Each row is a point on a tangle of strands that fork, close into loops and nearly touch. The rows are in no order.
In the rows, 128 means zero.
Points whose rows are less than 104 apart are linked; no others are. Some points are linked to none.
Bup: [113 111 177 104  82 121 101 169 134 160 137 119  99 150  93 161 182 131
 126 185 138 175 136 135  84 128]
roda: [173 116 105 152 181 126 110  98 103 138 125 187 123 180 197 178  98 152
 173  88 129 141  91 145 136 161]
bekim: [128 156 143 120 111  75 144 128 130 107 158 129 118 132  85  92 125 120
  94 154 142 165 162 129 158 105]
muk: [108 134 157 131  89 109 169 179 123 134 143 105 128 147  75  97 171 153
  75 179 149 143 137 151 173 122]
gaz: [147 153 129  96 130  89 147 105 138 132 147 138  83 112  95 137  94  96
 108  99 126 169 137 103 138  78]
ragaf: [136 145 139 104  93 114  44 114  81 101 133 112 171 115 163 129 160 114
 160 177 138 168 163 159  86 150]
gop: [141 146 100 180 149  93 146  97 131 105 137 153 133 123 146 106  84 110
 127 106 115 124 144 146 120 126]
Desu: [149 122 139 101 135  98 153 125 166 152 172 132  92 146  80  91 126 125
  80 138 115 136 130  84 142  15]
Nilu: [166  96 164  76  91 104 169 114 154 188 107 110 106 131  57  97 147 118
 115 162 124 160  98  61  99  52]
saz: [149 166 129  78 106  95 116  88  99  80 111 104 118  93 105 118 116  79
 147 116 139 186 149 123 138 128]
Mak: [119 101 147 159 126  83 130 139 159 112 174 143 117 170  83  81 122 133
  91 180 122 147 136 123 129  61]
mas: [ 93 163 135 160 117 122 127 152 150 106 154 150 111 125 116 155 120 134
 112 103 145 110 157 171 134 162]
nogof: [132 163 155  75  89 106 126 118 115 110 121 106  92 114  93 143 137  95
 129 119 155 180 151 123 135 127]
dar: [ 93 174 120 143 121 135 176 165 144 109 116 116 129 111  93 127 118 141
  97 114 135  80 137 129 168 143]
koze: [118 177 128 165 107  90 127 123 140  90 144 137 133 109 119 133 125 123
 121 116 142 119 183 158 136 169]
Sise: [114 135 156  95 109 128 171 156 155 166 124 124  60 131  63 161 127 115
 108 110 138 132 119 102 131  93]
fipi: [ 77 138 136 102 131 178  86 149 143 111 118 142 133  93 147 192 133 173
 116  79 152  97 129 136 169 209]
kif: [ 84 121 143  98 137 165  50 110 132 118 119 148 141  99 182 182 133 159
 126 103 158  90 152 144 159 213]
zep: [134 109 141 174 139  87  80 120 126 114 184 161  90 161 132 125 107 109
 142 140 135 153 130 150  67 121]
vafi: [143  91 131  99 105 133 162 134 110 135 109  74 157 135  87  67 147 116
 120 183 114 141 105 120 141  57]
Mose: [119 167 110 165 128 130 131 114 138  93 120 140 157  93 147 140 111 127
 153  97 127 110 152 136 137 185]
porir: [110 126 115 139 140 152 159 137 141 124 119 116 128 135 112 100 103 116
 110 121 113 101 116 124 128  95]
dolos: [106 131 132 204 129 125 135 152 163 130 158 152 148 143 114  90 114 146
 113 142 119  83 149 153 126 140]
sem: [108 108 130 113 104 192 143 205 122 156  95  90 168 122  86  99 148 152
  92 162 111  78  84 135 168 129]
zut: [127 149 135 123 137 135  59  83 105  88 128 161 139 109 204 192 128 126
 162  66 152 128 141 154 126 173]
lon: [ 89 159 136  88 118 167 117 151 125  93 105 120 111  98 122 189 132 136
 135  75 146 128 117 130 147 172]
rufo: [127 129 127 140  81 110  84 140  96 130 153 113 214  95 158 119 187 148
 140 207 117 136 170 169 123 192]
Mana: [111 147 157  76  95 150 161 173 125 139 102  97  88 121  70 148 139 116
 119 121 150 135 113 115 155 132]
kuv: [138  93 105 113 128 141 156 132 149 130 109  76 161 143  97  57 141 118
 100 173 117  89 113 122 134  38]
gil: [106 114 140 126  97 145 167 197 129 150 114  89 140 143  68  88 158 151
  78 167 127  96 107 144 168  99]
Dup: [153 134  71 212 164 114 171  93 151 125 117 132 161 134 187  99 117 130
 142 103  85  65 143 103 130 135]
Vizig: [143 111  86 203 165 145 150  99 159 136 118 129 167 154 171  72 123 135
 132 125  86  45 122 120 114 110]
tuv: [167 129  81 169 176 114 146 109 113 129 111 166 117 174 190 161  85 134
 145  81 123 146  99 142 131 125]
Rezu: [151 129  65 140 186 140 156  85 101  99  92 126 149 124 193 115  96 123
 152  91  99 127  93 102 114 125]
Tob: [152 139 160  68  88 103 159 133 105 140 123  94 106 116  82 100 154 106
 125 156 153 191 129  99 152 103]
gabub: [126 150 132 147  94 117 150 154 123 119 116 101 181 110  95  88 151 132
 121 164 127 122 150 149 158 152]
gesir: [149 103 134 152 139  89 112 104 134 128 157 153  80 143 112 122  91  96
 133 118 114 173 127 132  86  92]
fuzo: [134 129 127 126  95 109  44 125  89 119 156 126 205 110 180 117 162 135
 152 208 139 142 162 161  93 174]
Geneb: [139 151  77 178 153 108 178 100 145 104 106 108 168  99 159 102 110 112
 132 104  94  74 150  90 138 130]
Fimi: [145  94 183  82  59 124 171 162 115 190 111  86  94 127  77 140 207 138
 113 176 142 183  95 118 119 126]
mozi: [126 144 163  75  89 139 104 132 121 126 105 107  95 111  98 178 153 100
 156 117 146 166 137 125 104 137]
zepu: [ 95 145 161 127 112 130  80 159 140 124 159 148  95 138 123 177 140 131
 123 123 155 128 161 166 106 149]
luror: [131 119 145 134 101  83  96 127 104  96 152 123 145 146 119 103 153 109
 130 204 128 191 141 142 100 127]
ton: [116 120  84 161 169 170 141 116 142 135 105 132 172 109 179 101 123 173
 147 111  93  62 110  87 143 184]
tefe: [111 148 174  84  67 120 103 172 111 141 129 105  94 141 107 176 197 139
 118 163 158 168 159 148 116 141]
sele: [142  93 147 158 146 119  53 114 113 137 181 162 119 163 152 109 117 118
 166 166 138 141 116 143  61 143]
nuba: [113 155 141 122 100 142  97 150 117 117 121 115 173 105 122 126 150 129
 133 151 138 130 152 164 135 182]
zusup: [118 121 160 123 114 131  74 136 138 143 146 156  78 133 125 192 134 113
 146 109 147 143 142 148  75 131]
pelat: [181 127 169  46  85  98 170 119 121 172 116 101  98 107  77  92 151 107
 128 151 147 179 112  63 138  78]
Buno: [133  70 143 144 143 169 118 134 144 171 124 134 114 155 104 103 111 111
 152 145 103 136  93 118  72  84]
Mozof: [102 134 154  85  83 140  43 158  94 145 142 117 159 119 158 167 173 155
 130 183 151 138 169 168 118 158]
vep: [147 145  80 160 160 114 147 103 116  95 107 156 134 128 189 175  93 144
 149  66 132 140 119 137 139 154]
muza: [157 106 120 164 164 138  87  88 105 132 154 170 123 156 166 109  90 115
 176 125 115 133 101 153  91 148]
Rulez: [113 118 127  84 133 145 190 157 148 155 104 106  77 120  87 151 116 109
 106 103 117 102  92  79 125  74]
Beko: [144 145 154 111 120  62 125 115 142 117 179 147  85 138  85 108 124 111
  96 146 129 187 152 107 138  82]
doli: [131  87 143 124 111 155 124 146 122 148 117 107 146 147  89  87 130 112
 143 174 109 157 104 125 100  87]
padam: [133  85 146  95 166 151  50  71  98 147 136 175 109 137 204 207 127 141
 171  90 159 122 119 137 129 175]
Bem: [134 107 189  87  57 106 128 154 130 185 117 114  95 140  93 171 215 142
 117 194 139 187 119 120  73 131]
bifo: [136 159 129 133  82 118 105 137  95 115 120  96 210  83 134 120 181 129
 147 177 125 138 172 162 143 199]
dov: [117 118  68 132 186 174 163 127 123 118  98 118 163 116 187 115 121 174
 133  87  97  79  91  90 123 156]
lifel: [140 129  54 164 186 112 199 128 142 120 105 128 142 158 198 143 113 144
  91  81 119  92 112 105 138 113]
sekeg: [152 135  95 111 149 100 169 109 129 130 123 137  91 119 136 169  82  99
 113  78 124 158 117 108 138  78]
gir: [123 132 148 105 120 150  78 108 121 116 122 135 101 115 142 189 127 101
 166  88 138 157 131 139 100 144]
Ret: [151  93 114 176 184 161 108  89 117 152 142 170 141 168 167  81  95 131
 168 137  97  94  88 141 100 131]
pire: [172 129  74 140 174  94 164 108 122 128 106 145 103 151 178 165  71 106
 112  76 128 164 111 114 136  87]
nelo: [130  95  98 118 186 186 104  68 105 133 106 149 166 113 184 100  98 165
 178 123 109 106  93 109 136 192]
voseg: [130 104  93 187 172 175 135 110 160 157 117 138 177 138 172  72 127 163
 144 131  79  37 113 102 136 156]
diseg: [126  89 112 136 149 153 152 126 158 142 125 107 121 156 108  83 117 111
 105 136 108  94 112 115 109  38]
kur: [ 94  90 143 103 158 155  49  86 119 148 142 164 115 130 193 186 118 158
 137 107 171  84 135 151 149 206]
puz: [120 138 131 204 101  74 145 142 156 109 156 133 167 130 104  81 134 138
 117 164 122 105 186 131 143 140]
Dadut: [144 151 111 147 141 111 106  93 114  81 120 155 123 117 175 181 104 111
 155  63 142 155 135 160 128 156]
gor: [132 120 113 181 171 142 119 113 132 152 158 188 133 158 174 136 100 159
 151 111 127  88 108 166 134 178]
Tep: [106  91 121 129 154 211 120 151 141 156 105 115 166 131 127  88 108 144
 127 145 101  82  82 115 129 124]
Difir: [145 142 113 109 127 117 126  89 105  96 110 105 139 108 110  83  98  83
 144 136 115 170 130 116 116 105]
mizu: [163 111 126  70 140 119 165 118 167 163 141 110  95 133  94  99 134  98
  94 125 113 109 112  68 127   9]
lis: [118 100  77 103 191 182 136 119 107 133 107 138 142 120 188 149 110 200
 151  74 116 127  78 101 136 171]
Zemet: [162 106 121 128 172 140  83  85 100 131 123 174 109 147 191 192 110 126
 187  76 134 158  98 141 113 156]
kuvip: [105 121 143 143 128 126 156 161 162 155 148 154  66 148  91 180 108 123
 106  92 135 133 128 142 120 106]
Roko: [144 129  94 123 154 141 140  90 106 102 101 118 131 115 139 104  86  90
 152 109 104 146 106 111 110 105]
kal: [104 130 156 115  79 120 126 180  93 140 152 105 141 132 119 136 211 160
  96 198 129 158 139 182 143 162]
farul: [126 184 119  89 104 123 161 132  99  79  78  82 164  76 106 110 134 113
 141 131 146 126 136 114 170 164]
Tebal: [133 114 120  76 152 128 187 145 163 154 136 107  87 132 104 128 124 103
  79 106 121  85 106  80 137  36]
Bizit: [163 131 107 172 153  82 121  90 117 108 148 159 100 135 151 132  78  99
 136  94 123 158 132 156 109 116]
dufum: [150  69 119 170 177 167 125 108 131 170 132 155 107 178 143  98 101 121
 152 131  96 110  80 127  81  78]
babeb: [120  98 151  76 139 189  73 103 125 140 103 141 113  97 155 197 133 129
 175  84 139 151 104 105 105 163]
Lofol: [114 119 137 144 130 104 159 143 167 134 167 132 104 156  78  88 118 136
  72 145 123 113 144 123 147  48]
debu: [136 179 119 132 101  97 178 138 120 104 103  91 172  85  94  90 142 121
 120 143 136 107 167 113 183 148]
golaz: [125 160  97 176 128 132 154 121 143 108 107 110 176  87 140 108 117 128
 154 111 105  82 157  98 148 174]
torom: [102 172 133  79 104 164 121 158 110  85  85  96 157  82 114 150 144 134
 142 108 145 121 121 127 165 191]
nupe: [115  95 137 191 133 117 126 141 156 124 162 144 133 170 107  73 108 136
 116 167 120 111 126 145 102  84]
Forid: [114 116 136 160 141  96 162 141 163 142 171 159  79 157  96 128  94 127
  79 118 125 125 141 138 131  65]
zad: [100 168 152 127  98 120 168 178 138 127 132 108 116 124  70 114 149 142
  82 142 155 121 149 151 172 139]
Rifa: [130 156 133 172 117  56 155 122 152 100 163 135 156 123  91  71 136 137
  92 163 129 128 184 121 164 109]
duzu: [118 106 113 100 164 190 107 115 111 123 107 139 126 107 161 169 107 150
 170  82 123 143  89 108 125 165]
tisor: [112 152 175  77  68 141 137 184 108 149 112  86  89 125  85 155 189 132
 112 146 169 162 134 144 149 151]
buseb: [ 96 143  99 149 150 145 183 159 164 116 109 105 142 119 120 113 124 137
  80 110 110  45 121 112 151 112]
Sete: [ 98 163 157 110 108 135  39 117 108 102 139 146 122 112 182 198 145 126
 142  93 164 113 174 163 117 150]

How many points has the smallest loop of links through each point below? Write none if it is on no loop.
zusup | 16
Forid | 8
kuv | none

A tip is a point with one link. Name the tips that can be reached along the links from each point below, in the order of the rows.
mizu | ragaf, Fimi, Sete
babeb | Nilu, Rezu
doli | gop, sem

A fork is a point with three links, a tip a point with one. Leave the first point through the second and follow the links. Name the first fork or tip that comes.
zad, dar | gop
dov, ton | gir
padam, kur | ragaf
gop, Bizit | sem
gabub, debu | tuv
sekeg, gaz | Lofol
